A landscape with many valleys, sampled at points; each row gives a point and its height.
From any point a ball rolls to the lowest of the 6 points nearest to it. It stops when none of these is lower. Distance is the straight distance between rows; heights are no part of it.
(645): 23  -7  30  -13  -8  16  -22  -12  12  6  18  -12  -18  24  -7  4  -18  -14  -1  24  -27  -24  13  36  26  -4  15  -12  -11  26  15  -10  2  -11  -15  12  -37  -12  0  -7  14  20  -11  -8  1  12  -10  10  31  -1  -10  -6  -3  h=403
(1058): -12  16  4  -17  20  7  15  27  -18  -2  -4  3  1  -21  12  -30  2  18  -22  -31  4  0  -34  -14  -13  -33  14  -14  39  18  3  -3  -4  -2  10  -50  56  -16  5  6  -13  10  -14  25  31  7  -10  -30  10  -14  19  16  -19  h=278
(237): 22  -14  34  -21  -17  17  -18  -22  13  5  27  -20  -27  18  -6  11  -11  -20  -2  34  -28  -27  16  52  13  -6  15  -26  -16  38  19  -7  -5  -13  -19  15  -43  -10  -6  -15  17  17  -11  -9  -2  5  -14  23  26  -8  -18  -11  -3  h=264
(804): -13  3  -7  -5  31  2  5  8  -19  -1  5  -6  -8  -15  14  -11  -9  8  -20  -28  -3  -16  -19  3  -17  -8  21  -17  24  15  3  13  -7  -1  -1  -29  36  -13  0  -11  -6  19  -21  16  28  15  -11  -22  7  1  14  2  -6  h=212
(77): -9  2  -20  14  11  -2  -1  7  -6  7  -4  2  8  -16  21  4  0  12  -15  -38  3  1  -22  -20  -24  2  4  10  14  -4  -12  9  14  -3  7  -22  26  -12  5  11  -7  -4  -4  7  5  8  -11  -21  -2  -10  0  11  7  h=339
(558): -15  19  -42  17  2  -6  32  33  12  -7  -21  26  55  -26  3  -10  8  3  -8  -26  26  28  -25  -72  -19  28  -35  25  13  -31  -31  5  21  40  28  -2  53  -5  -3  29  -15  -36  20  10  -19  -12  9  -14  -32  -1  1  1  -13  h=304
(160): -8  -7  -7  10  2  -3  7  3  -7  4  0  14  -5  1  13  13  21  5  0  -5  12  3  -2  -1  -7  6  -5  6  -4  -4  1  9  1  -1  9  12  15  21  -10  -8  2  -13  -1  1  -2  -5  5  -5  -11  3  -9  7  9  h=410
(1062): -14  6  -18  13  4  -5  -2  8  -6  11  -11  8  6  -17  15  2  1  11  -14  -36  4  5  -17  -32  -25  2  1  15  10  0  -17  9  17  1  7  -28  31  -10  6  16  -10  -14  0  8  4  6  -9  -19  -9  -12  3  9  2  h=423
(697): 15  -4  19  4  -12  -5  -20  -16  9  5  7  10  -4  22  4  -9  -3  1  13  12  -3  -3  3  8  9  0  1  5  1  -6  7  -12  2  -7  0  13  -14  4  1  2  11  10  -12  -7  4  3  13  10  7  9  2  -2  3  h=204
(348): -16  -3  -23  24  5  7  16  12  -6  0  -19  10  18  -13  5  16  13  3  -10  -25  16  12  -13  -16  -10  6  -12  22  -11  -17  -16  13  10  2  12  2  13  3  9  11  -5  -27  20  -2  -3  -11  3  -16  -17  -2  -8  8  8  h=90
(461): -12  3  -33  27  -2  4  22  17  -1  -1  -25  13  35  -10  0  10  3  0  -9  -22  19  25  -24  -38  -18  9  -18  25  -4  -22  -19  10  18  16  13  -1  26  -3  12  28  -11  -36  19  4  -14  -19  -4  -15  -27  -7  2  11  -1  h=297
(106): -4  2  -35  28  16  9  30  10  0  -5  -23  17  35  -6  -9  11  16  -3  -8  -16  20  26  -18  -39  -12  12  -22  28  -17  -34  -20  17  7  25  10  17  4  3  11  5  -13  -34  32  7  -14  -29  1  -9  -28  0  -7  -1  1  h=284
(22): -2  -18  0  3  3  -8  2  -4  -3  10  6  4  -13  -5  8  4  14  -3  -8  0  0  -11  11  8  -13  -5  5  -6  12  5  7  -5  2  -1  0  9  18  20  -9  -4  3  8  -22  -5  9  1  7  -4  -2  9  9  5  2  h=193
(726): -14  12  -15  6  18  1  -3  11  -7  7  -10  6  0  -26  15  -12  2  15  -23  -39  -1  1  -22  -31  -21  -10  5  6  21  4  -13  7  0  6  8  -45  39  -13  6  5  -14  3  -12  13  12  8  -11  -24  -5  -15  15  9  2  h=301
(621): 16  -5  42  -22  -12  17  -23  -28  6  2  22  -21  -34  14  -3  13  -13  -22  0  31  -38  -38  17  59  16  -7  21  -24  -10  40  25  -14  -8  -14  -23  15  -35  -12  -8  -18  17  21  -10  -7  1  14  -19  13  35  -12  -4  -11  -11  h=202
(1004): -16  9  -24  21  -1  -2  14  19  -3  7  -26  21  28  -22  6  -8  6  6  -18  -29  10  20  -23  -53  -27  9  -13  18  4  -6  -33  6  22  15  17  -20  39  -8  8  28  -15  -36  7  7  -17  2  -3  -24  -23  -6  7  8  -8  h=115
(85): 19  -6  16  -6  -19  -1  -16  -17  16  -3  9  -2  -3  27  -5  5  -3  2  14  18  -1  5  9  13  29  12  -8  2  -12  -9  9  -9  3  -11  -6  14  -35  -4  7  8  11  9  0  -14  -5  5  9  22  6  9  -13  3  10  h=400
(864): 6  9  -9  3  -14  1  -13  -9  20  -12  4  -11  12  9  -27  14  1  -16  28  29  11  22  33  -9  16  15  -24  28  -31  -34  -12  5  -6  21  -13  30  -52  8  1  2  -1  -8  36  -23  -40  -23  13  33  -13  6  -2  -18  19  h=415
(698): -8  -5  -11  16  -5  -10  9  3  -6  4  -7  15  1  5  10  11  23  12  9  -4  12  6  -2  -9  -5  11  -11  11  -6  -10  -6  14  -2  -2  13  21  5  15  -1  -7  4  -21  5  -2  -4  -12  12  3  -15  5  -9  0  8  h=685
(359): -5  -2  -15  15  -12  -13  -2  -1  6  -16  -15  1  11  9  -4  18  15  5  16  11  12  23  -1  -11  5  20  -19  12  -8  -19  -18  4  -10  8  13  28  -6  21  2  -7  -11  -17  30  -2  -23  -12  12  11  -14  15  -13  -19  -1  h=946
(189): 14  5  32  -13  -11  17  -21  -14  5  0  19  -14  -24  26  -2  4  -12  -15  2  22  -32  -25  8  43  23  -16  19  -18  -7  36  18  -14  -2  -13  -17  11  -31  -17  5  -16  14  23  -18  -7  3  20  -18  11  35  -7  3  -12  -7  h=285
(881): -10  -8  5  -4  15  -12  1  -6  -15  4  7  -4  -17  -7  2  -9  0  -9  -7  -1  -14  -17  8  21  -11  -11  17  -25  19  19  25  -10  -5  -1  -1  -5  23  11  -12  -4  -4  16  -26  1  18  18  -1  -12  3  9  13  4  -15  h=194
(1027): -14  2  -10  5  25  -1  6  1  -15  5  6  -4  -9  -17  14  0  -11  6  -14  -26  -5  -16  -13  -2  -18  -3  15  -13  22  7  7  9  -5  -4  -3  -23  31  -9  -4  -6  -6  12  -12  12  20  13  -15  -20  2  -2  11  7  -6  h=172
(1050): 11  -10  17  -11  2  -7  -12  -9  0  5  4  5  -17  7  0  -12  -1  -11  -3  9  -16  -11  14  19  3  -19  11  -11  13  12  18  -20  -8  -5  -1  8  1  10  -4  2  8  19  -30  -5  14  6  6  -3  8  9  15  0  -6  h=222
(973): -13  -2  -18  17  11  0  3  11  -11  7  -8  12  2  -12  8  20  14  5  -5  -22  5  3  -14  -5  -18  8  -3  14  -1  -8  -5  12  15  1  -2  -6  15  11  1  5  -4  -12  4  4  -2  1  1  -13  -7  -7  -5  11  7  h=484
(936): 16  -1  16  -10  -17  -2  -13  -17  14  -10  6  -3  2  24  -8  5  -8  0  22  27  5  10  9  12  26  14  -10  3  -13  -15  6  -6  6  -16  -7  11  -38  0  8  8  9  2  3  -21  -10  -7  9  28  7  5  -13  3  16  h=393
(222): -11  21  -10  -10  14  2  5  30  -7  -5  -8  13  9  -42  13  -24  14  19  -34  -35  1  11  -31  -30  -28  -18  -7  5  39  12  -8  -2  17  8  16  -51  69  -3  5  8  -27  3  -11  24  15  0  1  -23  -1  -22  13  12  -12  h=345
(767): -12  -6  -22  20  4  -2  13  9  -7  4  -10  11  14  -6  5  18  17  7  -3  -19  16  10  -8  -8  -10  4  -11  16  -8  -12  -10  13  6  -1  10  16  9  13  0  -4  -4  -24  13  3  -6  -10  4  -8  -17  0  -12  8  7  h=431
(774): 2  23  23  -14  23  18  12  31  -26  5  -25  8  -1  -32  12  -47  -12  21  -23  -22  2  -19  -42  -7  -23  -34  35  -23  57  30  14  -9  -3  -18  14  -59  78  -21  10  16  -7  1  -21  35  35  22  -1  -41  14  -11  16  15  -24  h=435
(1025): -10  16  -8  -4  13  -2  4  18  -4  4  -4  3  1  -22  11  -22  6  15  -26  -39  4  10  -24  -38  -24  -21  -2  8  27  10  -17  5  6  9  13  -48  44  -10  3  7  -20  2  -10  20  14  3  -4  -23  0  -19  15  8  -7  h=300
(345): 12  2  29  -7  -2  12  -28  -12  -3  0  9  -1  -21  23  -2  -10  -14  -15  2  13  -32  -18  8  31  19  -22  24  -14  -5  29  11  -28  -12  -6  -11  7  -21  -12  4  -11  12  21  -30  -5  9  20  -9  -6  27  1  8  -1  -13  h=358
(1043): -9  -4  23  -3  20  -1  0  10  -26  -2  -3  -14  -22  -10  9  -20  -18  1  -12  -2  -20  -27  -7  35  -7  -16  39  -37  23  41  20  -8  -25  -16  1  -16  35  -6  -1  -15  -8  17  -25  5  23  18  -2  -10  6  9  17  2  -18  h=679
(869): -5  -4  -32  25  9  -1  19  9  1  -11  -14  10  27  -5  -5  17  19  1  2  -7  16  17  -5  -27  -3  18  -22  21  -19  -34  -16  18  -2  22  15  26  3  19  10  -14  -10  -32  34  7  -18  -23  4  -2  -21  4  -12  -15  5  h=267
(728): 23  -17  23  -12  -20  5  -4  -17  20  5  20  -15  -16  23  -15  8  -11  -19  9  41  -5  -13  27  36  21  3  1  -17  -36  11  8  7  1  -15  -17  19  -61  -2  -8  -12  26  6  -3  -10  -1  -2  5  30  16  2  -26  -7  9  h=447
(453): 2  -11  7  9  -12  -14  -8  -9  6  8  0  10  -7  12  6  0  14  11  14  12  4  0  9  -1  0  6  -2  6  7  -3  6  -6  0  -8  9  19  -1  14  -4  0  7  -4  -15  2  3  -1  11  9  -5  15  3  2  7  h=75
(9): -2  1  -13  -2  -18  -7  -1  -12  13  -20  -6  -7  15  9  -16  19  10  -1  23  22  12  36  11  -8  13  20  -28  12  -11  -27  -12  -6  -10  15  0  31  -26  20  4  9  -8  -7  33  -17  -31  -22  14  18  -14  14  -7  -18  11  h=639
(1009): -8  -2  -19  16  12  -3  1  8  -9  4  -3  5  -2  -15  13  17  7  5  -8  -31  5  -4  -9  -8  -20  8  4  3  7  -7  -1  7  16  -8  7  -8  23  6  4  4  -1  -5  -4  1  4  6  -4  -14  -6  -5  -3  14  5  h=338
(907): -5  -7  -39  24  5  -3  19  3  2  -8  -15  1  32  6  -7  17  20  -6  8  -1  18  20  0  -37  0  26  -32  20  -12  -36  -17  12  -4  24  15  33  -8  21  9  -12  -13  -15  47  6  -32  -21  13  9  -25  15  -9  -26  4  h=187
(83): -11  -7  -9  8  21  -8  5  4  -13  6  4  0  -9  -15  13  -2  0  1  -9  -14  -8  -20  -6  12  -17  -1  16  -19  23  8  7  -3  2  -5  -3  -10  23  9  -3  -7  -9  21  -21  7  14  15  -6  -15  -2  2  11  3  -6  h=114
(194): -11  -4  2  -1  25  1  3  4  -22  0  4  -5  -11  -11  12  -16  -9  1  -18  -11  -9  -21  -7  16  -14  -10  24  -26  20  20  14  5  -11  -9  -4  -17  32  -4  -6  -13  -8  18  -18  8  26  21  -12  -18  9  5  15  1  -12  h=247
(270): -11  -2  -19  12  11  2  1  5  -11  10  -3  0  -2  -17  21  10  1  7  -9  -30  -1  -11  -10  -8  -20  3  6  5  9  2  -2  9  13  -4  0  -19  23  -5  5  0  -6  4  -9  6  8  8  -13  -21  -3  -4  4  12  5  h=257
(273): -17  11  -6  -7  25  -1  3  12  -12  4  -2  3  3  -18  16  -16  -2  14  -20  -44  -1  -1  -25  -25  -21  -20  10  -3  23  8  -10  7  -4  5  8  -40  39  -14  4  2  -13  9  -15  21  22  6  -15  -21  -1  -12  18  8  -5  h=271
(241): -14  23  -1  -14  19  10  8  25  -14  -2  -12  7  3  -35  12  -26  6  21  -34  -34  0  6  -30  -24  -18  -27  1  -4  45  15  -1  -2  4  1  17  -51  67  -12  4  12  -22  8  -14  26  23  8  0  -29  4  -13  19  13  -10  h=355
(58): 4  7  44  -25  -2  12  -30  -6  -18  -2  8  -8  -34  10  0  -15  -18  -10  3  10  -30  -21  9  47  27  -38  34  -24  -1  42  22  -26  -20  -9  -10  9  -21  -17  1  -8  15  22  -29  -3  10  24  -19  -3  28  -6  13  2  -15  h=369
(84): -15  19  -26  16  4  -4  16  38  1  12  -25  18  32  -33  2  -26  5  14  -25  -29  16  27  -22  -61  -33  11  -19  18  13  -7  -34  10  23  25  30  -14  58  3  5  17  -12  -33  -3  12  -10  3  15  -24  -28  -8  2  4  -8  h=428
(957): 4  -2  1  -6  -19  -7  -4  -10  13  -18  -3  -2  7  14  -8  15  6  5  24  26  8  27  10  -2  18  16  -22  14  -7  -27  -5  -4  -5  1  -4  19  -25  13  2  10  -2  -4  24  -19  -20  -16  11  24  -11  8  -6  -8  13  h=552
(415): 17  -11  11  -16  -19  -1  7  -16  12  -3  18  -9  2  19  -19  8  -11  -5  25  29  8  -1  25  21  25  19  -6  0  -35  -7  5  13  -1  -10  -17  24  -61  1  -6  -10  23  5  9  -15  -13  -4  2  27  9  -4  -19  -4  13  h=401
(646): -13  10  -14  16  -2  -4  4  23  -3  11  -21  14  24  -29  5  -12  9  10  -22  -35  9  11  -22  -58  -30  -2  -9  18  13  4  -31  7  22  14  20  -28  46  -5  6  17  -16  -27  -3  15  -5  2  4  -20  -22  -15  6  4  -6  h=344
(316): -8  -1  -23  21  8  7  18  12  -7  1  -20  16  18  -4  1  19  19  3  -4  -14  16  20  -9  -19  -13  12  -11  18  -18  -25  -14  16  -4  8  11  19  8  11  5  -4  -5  -31  21  3  -6  -21  6  -9  -23  3  -12  1  3  h=302
(264): 18  -2  27  -6  -5  2  -27  -15  8  5  8  3  -15  20  -1  -9  -11  -12  -1  12  -25  -18  11  21  19  -20  16  -6  3  18  15  -22  -8  -1  0  9  -20  -10  -2  -6  8  19  -28  -4  9  14  -5  0  18  6  8  -1  -4  h=291
(248): -7  -8  -10  9  11  -7  1  1  -5  10  6  8  -8  -11  18  11  9  1  -5  -12  3  -12  -1  8  -9  3  5  -6  9  3  9  5  8  -6  -2  -3  24  17  -7  -1  -4  4  -16  5  7  3  -2  -10  -2  5  4  12  4  h=168
(13): 1  -11  13  -5  7  -8  -3  -9  -9  2  2  -1  -23  0  3  -11  3  -9  -5  4  -16  -11  14  26  0  -20  14  -17  18  17  19  -20  -6  -7  -3  0  12  13  -10  0  0  18  -33  -4  17  14  4  -8  3  10  16  5  -13  h=245
(954): -14  15  -39  22  -4  -2  30  26  9  0  -23  24  49  -16  -3  -6  6  2  -12  -21  19  27  -25  -62  -21  14  -29  18  4  -23  -29  6  22  28  20  -4  45  -3  -1  35  -15  -40  18  9  -16  -10  7  -17  -31  -8  2  0  -9  h=305
(744): 6  2  3  -10  -18  -5  3  -12  10  -7  18  -5  8  19  -24  9  -4  -2  34  35  10  -3  34  15  25  18  -11  12  -38  -18  4  9  -5  -3  -16  28  -68  -3  -4  -10  18  6  22  -16  -20  -12  2  32  6  0  -15  -7  15  h=392
(944): 8  3  4  -11  -16  -3  -5  -10  11  -16  8  -5  7  14  -15  8  -3  -2  23  26  13  18  20  4  27  13  -14  8  -25  -29  2  1  -1  -1  -14  18  -46  3  4  5  5  4  22  -24  -18  -21  6  30  -3  0  -10  -2  17  h=379
(799): -5  -8  -5  13  -12  -6  -3  -3  1  -4  -5  12  1  7  5  10  15  13  12  10  11  11  2  -11  0  14  -9  12  -3  -14  -9  2  -6  -4  13  22  1  20  -5  -4  4  -20  11  -4  -2  -4  11  12  -7  10  -4  -10  4  h=875
(555): -6  -3  29  -15  4  -8  -4  -3  -17  -2  0  -12  -30  -5  -2  -20  -14  -10  3  -1  -23  -17  9  42  10  -29  31  -33  16  33  31  -33  -21  -15  0  -10  9  5  -2  -4  -3  18  -27  -7  29  24  -3  -9  8  5  18  1  -14  h=577
(422): -12  0  24  -11  8  -7  -1  4  -21  0  -4  -15  -24  -13  -2  -23  -17  -8  -5  4  -23  -18  6  33  5  -20  29  -33  29  33  22  -22  -17  -12  -4  -10  19  5  -2  -2  -10  19  -29  1  25  20  -6  -8  6  6  17  7  -21  h=705
(439): -13  7  -46  25  1  11  32  20  10  -9  -20  19  47  -12  -3  6  4  1  -6  -20  23  27  -24  -55  -18  14  -33  33  -9  -39  -24  3  18  38  14  6  28  -9  4  29  -11  -33  31  9  -21  -32  4  -11  -32  -2  2  6  -4  h=287
(75): -14  7  -19  20  0  -4  6  13  -2  8  -17  5  11  -16  12  4  -1  10  -11  -34  2  16  -21  -39  -20  1  -8  17  3  -7  -22  8  18  2  7  -22  28  -6  7  19  -13  -27  5  8  -2  1  -5  -23  -11  -9  4  7  0  h=466
(522): 10  3  -15  -5  -17  -3  5  -21  25  -2  9  -14  3  13  -27  25  0  -17  42  34  10  4  47  1  20  29  -21  21  -40  -28  1  11  1  13  -19  36  -75  7  -8  -19  6  -4  50  -17  -34  -16  4  34  11  5  -10  -16  18  h=411
(350): 15  -3  23  -2  -7  -3  -28  -18  9  6  10  6  -14  22  -2  -8  -8  -7  3  15  -18  -13  13  13  15  -16  9  -4  0  5  12  -23  0  -7  -5  12  -19  -5  4  0  10  17  -25  2  8  9  4  7  13  12  6  -3  -2  h=253
(327): -10  14  -4  -10  19  5  6  15  -8  1  -5  6  0  -22  13  -23  3  17  -21  -37  4  3  -26  -28  -18  -22  7  3  32  8  -7  -2  2  1  10  -55  51  -11  3  7  -19  12  -15  26  25  7  -10  -26  6  -15  18  12  -5  h=298
(341): -7  6  12  -7  30  13  9  19  -26  1  -2  -9  -13  -9  12  -22  -12  16  -24  -23  -4  -16  -30  15  -13  -27  30  -32  23  25  6  12  -20  -7  2  -35  44  -23  5  -7  1  15  -25  16  35  10  -12  -25  6  -5  14  15  -11  h=254
(286): 12  -9  14  2  -8  -6  -14  -15  2  9  6  9  -14  13  5  -8  5  -1  5  12  -7  -8  15  14  4  -11  11  1  8  6  9  -19  -4  -4  1  10  -2  5  -2  0  11  11  -24  -2  10  4  8  3  1  13  8  -1  1  h=200
(514): 25  -24  28  -16  -26  5  -6  -29  17  11  18  -21  -28  25  -10  10  -6  -27  6  41  -13  -20  29  46  17  -6  6  -25  -24  29  13  3  -6  -19  -17  19  -64  1  -20  -18  27  10  -9  -5  -4  0  3  28  17  -1  -21  -13  6  h=381
(894): -8  23  9  -21  24  16  17  28  -18  1  -12  3  0  -26  14  -35  -3  18  -27  -31  -1  -4  -40  -11  -17  -33  15  -10  49  21  12  -13  -1  -8  17  -57  70  -15  7  11  -19  9  -13  28  31  13  -4  -37  11  -12  20  15  -22  h=336
(810): -7  3  -40  22  3  9  36  16  6  -6  -22  17  42  -9  -6  11  12  -6  -12  -19  20  31  -20  -46  -12  10  -26  33  -12  -38  -25  6  9  34  3  11  21  -2  9  18  -15  -33  29  5  -19  -32  0  -9  -31  -3  0  7  -2  h=286
(411): 8  -4  6  -9  -20  -6  -9  -13  18  -13  4  -5  4  19  -7  6  -2  3  22  21  7  18  7  3  27  15  -16  5  -12  -22  -3  -5  2  -12  -3  18  -31  6  1  13  3  0  15  -22  -14  -6  11  24  -1  9  -9  -3  10  h=198
(880): -5  0  -16  5  -15  -8  -2  -4  7  -19  -10  -3  15  7  -8  16  14  4  18  20  9  31  6  -9  6  23  -23  11  -5  -30  -18  1  -7  12  5  32  -15  16  0  3  -12  -8  34  -10  -30  -19  14  17  -17  12  -11  -21  2  h=854
(1046): 7  -8  5  -13  -21  -13  7  -18  11  -3  15  -13  -6  18  -22  14  -10  -11  36  44  11  -5  37  16  24  16  -10  1  -38  -12  8  7  1  -3  -18  24  -74  -5  -14  -22  23  -2  25  -9  -22  -11  -4  29  11  -1  -20  -14  9  h=399
(229): 1  -1  21  -9  5  -1  -16  -10  -11  1  5  -2  -25  2  1  -16  -2  -14  -6  6  -21  -9  15  25  4  -23  15  -18  15  22  22  -26  -11  -6  -6  -1  1  9  -4  0  6  20  -31  -6  18  9  3  -1  8  3  10  0  -14  h=273
(1024): 22  -10  20  -16  -18  -3  0  -8  15  1  22  -14  -4  24  -11  8  -11  -10  14  32  4  -6  17  26  23  13  -9  -7  -26  -1  11  5  4  -11  -15  18  -53  -1  -2  -5  24  8  2  -16  -9  -2  5  28  12  -1  -23  2  12  h=421
(856): 21  -8  24  -4  -13  5  -18  -13  14  6  18  -3  -8  28  -4  5  -14  -9  5  23  -15  -11  13  27  24  3  4  -5  -9  10  12  -9  7  -14  -9  14  -37  -3  7  3  17  17  -5  -10  -2  12  -4  15  20  7  -9  -3  1  h=491
(282): -4  15  13  -12  29  17  17  25  -25  6  -4  -5  -9  -13  11  -27  -11  19  -22  -27  -1  -8  -39  3  -11  -38  30  -23  37  24  6  7  -13  -4  2  -51  48  -20  2  8  -2  15  -24  18  38  11  -14  -23  12  -7  14  16  -11  h=259
(855): 5  11  -15  2  -13  1  -15  -11  23  -4  -1  -10  13  8  -31  16  2  -17  33  29  10  21  39  -16  12  22  -29  34  -40  -39  -15  6  -4  24  -12  34  -61  5  0  0  1  -5  45  -22  -40  -23  14  34  -13  10  5  -18  22  h=445
(769): 28  -18  24  -19  -21  8  -7  -21  18  8  22  -17  -12  27  -11  14  -15  -21  2  34  -11  -19  16  51  20  1  5  -21  -22  18  11  1  -2  -17  -15  16  -52  -3  -11  -12  22  14  -5  -13  -8  6  -2  20  16  -6  -23  -4  3  h=412
(826): 4  -6  5  5  -19  -12  -12  -13  8  -2  -4  8  -2  12  5  1  13  14  19  17  10  7  4  -2  7  10  -7  10  2  -8  -3  -3  0  -8  7  22  -5  17  -4  -3  2  -9  2  -8  -5  -4  10  12  -2  12  -5  -9  4  h=490
(161): -11  1  3  1  32  8  4  11  -30  -1  1  -9  -16  -10  13  -24  -18  3  -14  -13  -10  -28  -22  16  -13  -13  32  -28  21  29  11  7  -20  -8  -2  -28  40  -14  -3  -12  -3  13  -20  9  28  19  -11  -21  7  5  17  9  -12  h=303
(976): -10  16  -7  -4  7  -2  -1  23  -2  3  -9  8  16  -34  12  -19  12  15  -36  -33  3  12  -25  -41  -27  -12  -6  10  32  10  -21  2  16  12  19  -40  63  0  5  15  -24  -4  -9  23  8  1  3  -24  -9  -19  8  11  -7  h=323
(388): -10  5  3  -12  30  11  6  16  -21  0  2  -4  -5  -12  14  -20  -9  13  -21  -32  -2  -8  -29  -3  -16  -24  19  -16  24  17  0  10  -13  -2  4  -41  43  -17  -1  -8  -4  15  -19  20  35  11  -18  -22  8  -10  18  10  -7  h=242
(755): -10  -2  -14  7  21  -1  1  4  -14  1  3  -3  -4  -16  14  6  -3  7  -13  -26  -1  -14  -15  -1  -14  3  16  -11  14  8  3  6  5  -1  -5  -17  30  -1  -2  -3  -9  11  -13  8  12  13  -10  -19  -1  -7  7  5  -3  h=169
(288): -13  3  -17  11  7  -3  -5  9  -4  7  -6  5  6  -19  15  -3  0  10  -19  -41  -1  2  -17  -32  -26  -8  6  9  14  0  -19  12  9  4  9  -38  34  -13  5  6  -13  -2  -2  11  6  4  -10  -23  -4  -12  8  7  0  h=326
(506): 13  -9  13  -2  -17  -10  -14  -16  11  -1  2  10  -5  21  2  0  3  12  19  18  -1  4  8  5  18  12  -6  6  1  -11  0  -10  1  -11  -1  18  -11  9  4  2  7  -4  4  -9  -6  0  9  20  4  9  -4  -8  8  h=422
(1064): -3  -5  -23  23  2  -3  12  4  -3  -8  -11  10  18  3  -3  15  20  8  6  3  15  19  -3  -23  -3  17  -22  14  -14  -22  -18  17  -10  9  12  25  2  18  0  -17  -10  -31  30  4  -17  -17  13  5  -17  9  -12  -19  0  h=436
(491): 18  -4  14  -16  -12  -1  1  -13  12  -11  11  -8  -2  18  -16  5  -9  -3  20  32  10  9  23  12  27  16  -11  7  -32  -13  10  4  5  -8  -15  16  -56  0  2  -1  15  5  11  -18  -8  -6  7  25  6  -1  -18  1  17  h=397
(1067): 14  -12  40  -26  -18  13  -23  -40  8  5  31  -26  -45  18  -5  9  -10  -28  3  33  -37  -32  23  72  15  -6  21  -34  -10  48  30  -16  -18  -18  -20  10  -48  -7  -15  -20  18  19  -6  -5  4  0  -17  27  29  -16  -12  -8  -8  h=136
(88): 20  -14  12  -14  -22  -3  9  -21  16  1  24  -11  -7  25  -18  8  -8  -11  23  43  5  -13  31  32  22  10  -4  -12  -34  5  3  8  -6  -17  -22  25  -72  -5  -18  -14  31  4  10  -11  -13  -4  0  31  9  1  -23  -12  13  h=416
(293): 1  5  -10  1  -13  -10  -10  -9  13  -20  -4  -10  12  10  -22  16  6  -4  23  28  12  32  20  -12  13  13  -31  21  -22  -39  -18  -1  -6  19  -8  29  -34  14  2  12  -3  -4  31  -23  -34  -26  11  29  -18  10  -1  -16  16  h=477
(617): 13  0  11  -16  -20  -6  6  -13  14  -2  16  -6  0  21  -23  11  -8  -8  30  41  11  -7  31  17  26  19  -9  3  -36  -13  10  12  1  -6  -17  24  -69  -3  -9  -14  26  -2  17  -17  -12  -9  0  31  9  -1  -21  -6  16  h=396
(786): -9  3  -15  10  14  0  -1  9  -8  5  -4  0  -1  -14  20  6  -6  8  -13  -37  0  -11  -16  -14  -21  -1  10  -1  12  0  -2  8  8  1  0  -31  30  -9  4  2  -9  8  -9  12  7  13  -14  -20  1  -5  6  9  -5  h=234
(752): 2  3  30  -13  7  2  -19  -4  -12  -2  6  -3  -28  8  -3  -15  -11  -14  -3  6  -25  -14  12  33  18  -35  24  -22  11  27  23  -30  -14  -6  -4  -1  -7  -3  0  -2  9  22  -35  -7  18  18  -6  -4  16  1  16  1  -18  h=354
(885): 22  -9  16  -12  -17  1  -9  -15  15  2  16  -6  1  24  -11  6  -14  -6  7  24  -4  -9  11  22  24  11  -3  -4  -18  -2  9  -7  6  -15  -12  12  -41  -4  3  5  21  16  -3  -16  -3  2  5  24  15  7  -16  5  10  h=492
(866): -6  -5  -14  15  -9  -10  4  2  0  -4  -9  10  8  -1  -1  14  22  10  10  5  14  15  -4  -11  1  19  -12  16  -9  -18  -11  10  -6  2  10  26  2  21  -2  -10  -1  -22  22  4  -14  -10  16  8  -12  12  -9  -17  -1  h=839
(378): 6  4  -5  -10  -16  -4  -7  -15  23  -12  11  -8  11  10  -22  15  -1  -11  37  34  11  10  39  0  24  21  -15  19  -37  -31  -3  6  -5  11  -20  31  -59  3  -5  -8  11  -9  35  -20  -33  -23  4  31  -7  -1  -13  -10  22  h=394
(1020): 28  -11  22  -15  -15  7  -8  -13  14  3  17  -18  -9  23  -9  8  -10  -11  7  31  -1  -11  18  34  24  8  3  -10  -28  5  15  3  9  -16  -15  21  -53  -6  -1  -7  24  14  1  -16  -6  3  3  21  12  0  -23  3  13  h=470
(622): -7  -7  12  -4  12  -6  -1  0  -22  -2  -2  -12  -20  -10  2  -20  -15  -6  -10  -2  -18  -21  -2  32  -11  -12  31  -35  18  29  23  -10  -15  -14  1  -16  28  -1  -7  -9  -13  16  -27  5  23  18  -4  -13  4  15  21  0  -17  h=576
(934): 8  6  -17  4  -18  -4  2  -15  33  9  8  -16  8  16  -26  37  7  -19  46  35  9  5  52  -7  21  30  -29  27  -48  -40  -5  8  7  25  -17  34  -73  4  -1  -9  -2  -8  55  -15  -42  -19  12  34  2  11  -8  -13  23  h=583

Where does a ball stop that starts at each point below?
(88) => (411)
(894) => (83)
(241) => (83)
(1025) => (83)
(856) => (453)
(728) => (1067)
(222) => (83)
(522) => (411)
(855) => (411)
